Each row is a point on a landscape with many valleys, with its height.
A ball rolls from a point to the lowest of its 3 nearest points, and stops where none of them is lower. Distance is the straight distance between rows; heights are no part of it.
q63 h=455: [131 156 150 110 132 169  98  77 133 125 142  93 142 159 148 110  89 116]
q591 h=500: [103 176 205  56 163 188 138  76 155 128 173  85 157 168 144 134  70  87]
q951 h=724: [148 145 124 127 130 165  86  71 139 117 125 101 141 155 148 100 100 109]
q546 h=583: [144 153 138 117 133 171  88  71 141 118 135  96 142 159 148 101  96 115]
q682 h=196: [144 131 123 136 115 144 115 113 120 138 125 125 134 143 132 122 124 126]
q284 h=180: [149 118  77 158 136 131  88 112 163 106  83 144 138 135 139  96 136 113]
q740 h=511: [126 154 155 109 118 159 120 106 115 139 152 102 132 149 135 130 104 131]
q709 h=478: [122 153 163 109 114 156 133 119 103 148 157 110 132 147 129 139 108 136]
q43 h=178: [142  89  88 158 122  80 156 162 123 124 109 166 120  98 114 136 170 139]
q127 h=439: [129  66  68 166 147  40 142 180 140 104  96 168 102  70 115 127 175 148]
q797 h=274: [147 113  65 163 145 130  72 113 181  91  65 141 136 135 149  84 134 108]
q239 h=444: [143 139 125 130 123 156 103  95 125 129 125 113 138 148 140 112 116 123]
q153 h=516: [110 166 186  90 127 163 137 118 117 151 166 100 136 150 128 143  93 130]
q891 h=171: [134  78  52 166 156  53 108 168 171  94  78 150  93  76 129 106 171 147]
q812 h=735: [157 130  96 149 135 156  79  83 158 107  96 122 147 152 145  91 117 106]
q459 h=372: [108 140 176 118  95 117 179 157  62 164 172 131 116 116 103 172 131 150]
q152 h=448: [106 149 182 103 106 142 160 147  85 162 173 120 121 135 115 164 114 146]
q408 h=390: [115 145 166 115 104 135 155 139  86 155 162 120 122 131 117 154 120 145]
q549 h=547: [106 171 193  77 141 175 132  98 131 138 171  90 145 160 138 136  81 116]
q232 h=154: [146 109  91 153 122 115 126 138 127 123 102 149 124 120 124 121 156 128]
q360 h=535: [100 169 200  76 135 174 142 115 127 146 176  97 141 154 133 144  86 122]
q999 h=229: [143 111 112 148 104 107 151 147 100 141 123 152 123 112 112 140 159 137]
q645 h=289: [131 100  40 172 163  85  65 141 199  79  55 136 107  97 149  80 155 127]
q443 h=526: [ 78 155 227  75 116 152 195 160  90 169 195 124 132 142 100 190 106 135]
q129 h=264: [138 134 130 130 111 141 129 123 105 141 133 126 126 134 127 131 130 135]
q488 h=317: [123 138 159 122 101 126 161 149  72 157 156 131 120 120 110 158 133 150]
q417 h=354: [127 139 148 124 108 139 144 132  92 148 146 122 122 136 120 145 126 141]
q263 h=621: [150 133 107 138 126 152  93  97 141 119 107 123 141 149 142 103 120 116]
q584 h=476: [111 174 196  63 157 187 127  69 152 121 172  78 154 167 146 120  67  90]
q124 h=138: [138  93  69 162 139  86 121 157 157 105  86 161 120  99 126 114 165 129]
q446 h=137: [141 101  71 160 134 104 110 146 155 104  85 158 125 112 132 108 159 123]
q654 h=564: [125 158 163 101 129 167 113  93 122 136 151  94 142 158 140 119  89 121]
q330 h=133: [143  94  78 160 127  92 128 155 141 115  92 163 123 104 122 121 164 129]
q884 h=276: [138  77  96 163 121  66 175 173 104 130 116 174 115  83 108 150 177 140]
q184 h=144: [141  99  93 158 115 102 140 149 124 125 106 157 122 109 116 129 163 128]
q676 h=216: [137 103  52 166 155  97  71 135 194  87  57 143 118 110 146  82 149 120]
q6 h=236: [130 123 143 136  97 119 162 146  73 150 146 139 116 116 109 154 147 146]
q329 h=415: [115 172 184  81 149 179 114  74 144 125 163  80 145 164 150 116  73 104]
q135 h=149: [148 114  90 153 123 128 108 125 143 118  98 141 135 132 129 113 141 122]
q498 h=134: [129 108 131 142  99  98 176 150  72 149 142 151 116 106 103 162 153 149]
q86 h=501: [ 89 158 206  87 109 149 177 153  91 164 189 115 127 136 110 176 108 140]
q336 h=142: [136  90  58 163 147  74 108 163 168  99  78 156 112  91 131 106 164 132]
q774 h=326: [140  86 104 158 110  75 180 162  93 138 126 168 120  90 100 157 175 143]
q582 h=181: [128 164 164  99 142 176  93  67 140 119 149  84 144 163 146 109  83 109]
q61 h=139: [144 105  74 160 133 113 101 135 161 107  83 149 130 119 136 104 150 122]
q288 h=170: [143 118 105 143 111 123 131 135 113 132 113 144 130 126 119 132 148 132]
q700 h=518: [106 173 199  68 151 178 129  88 142 134 170  89 151 164 142 134  74 105]
q793 h=536: [ 97 165 204  75 132 168 157 128 118 155 177 106 137 155 123 156  89 124]
q573 h=519: [ 85 152 211  89 111 139 190 162  80 165 188 121 123 133 106 181 112 144]
q975 h=158: [135  97  54 164 152  85  87 149 183  92  65 147 112  99 142  95 157 132]
q200 h=195: [136  93  45 168 162  73  78 151 192  88  60 141 105  91 144  86 161 132]
q464 h=441: [117 150 168 106 109 148 146 131  95 152 162 114 125 142 121 150 115 142]
q835 h=380: [132  59  82 166 142  35 167 183 125 115 108 177 105  67 104 141 178 147]

For each start below, name the point where the ball stops.
q417 => q330
q951 => q682
q232 => q330
q700 => q582
q200 => q330

Write out the way that a ball takes from each point below.
q835 => q43 q330
q488 => q6 q498
q263 => q239 q682

Call two points neighbours if one is among the 3 nearest of the other. Go from one point of each pair to the other, from neighbour to neighbour, staying as low as possible. Name the highest point that can't be avoided.
q682 / q582 => q549
q682 / q330 => q129
q498 / q330 => q999
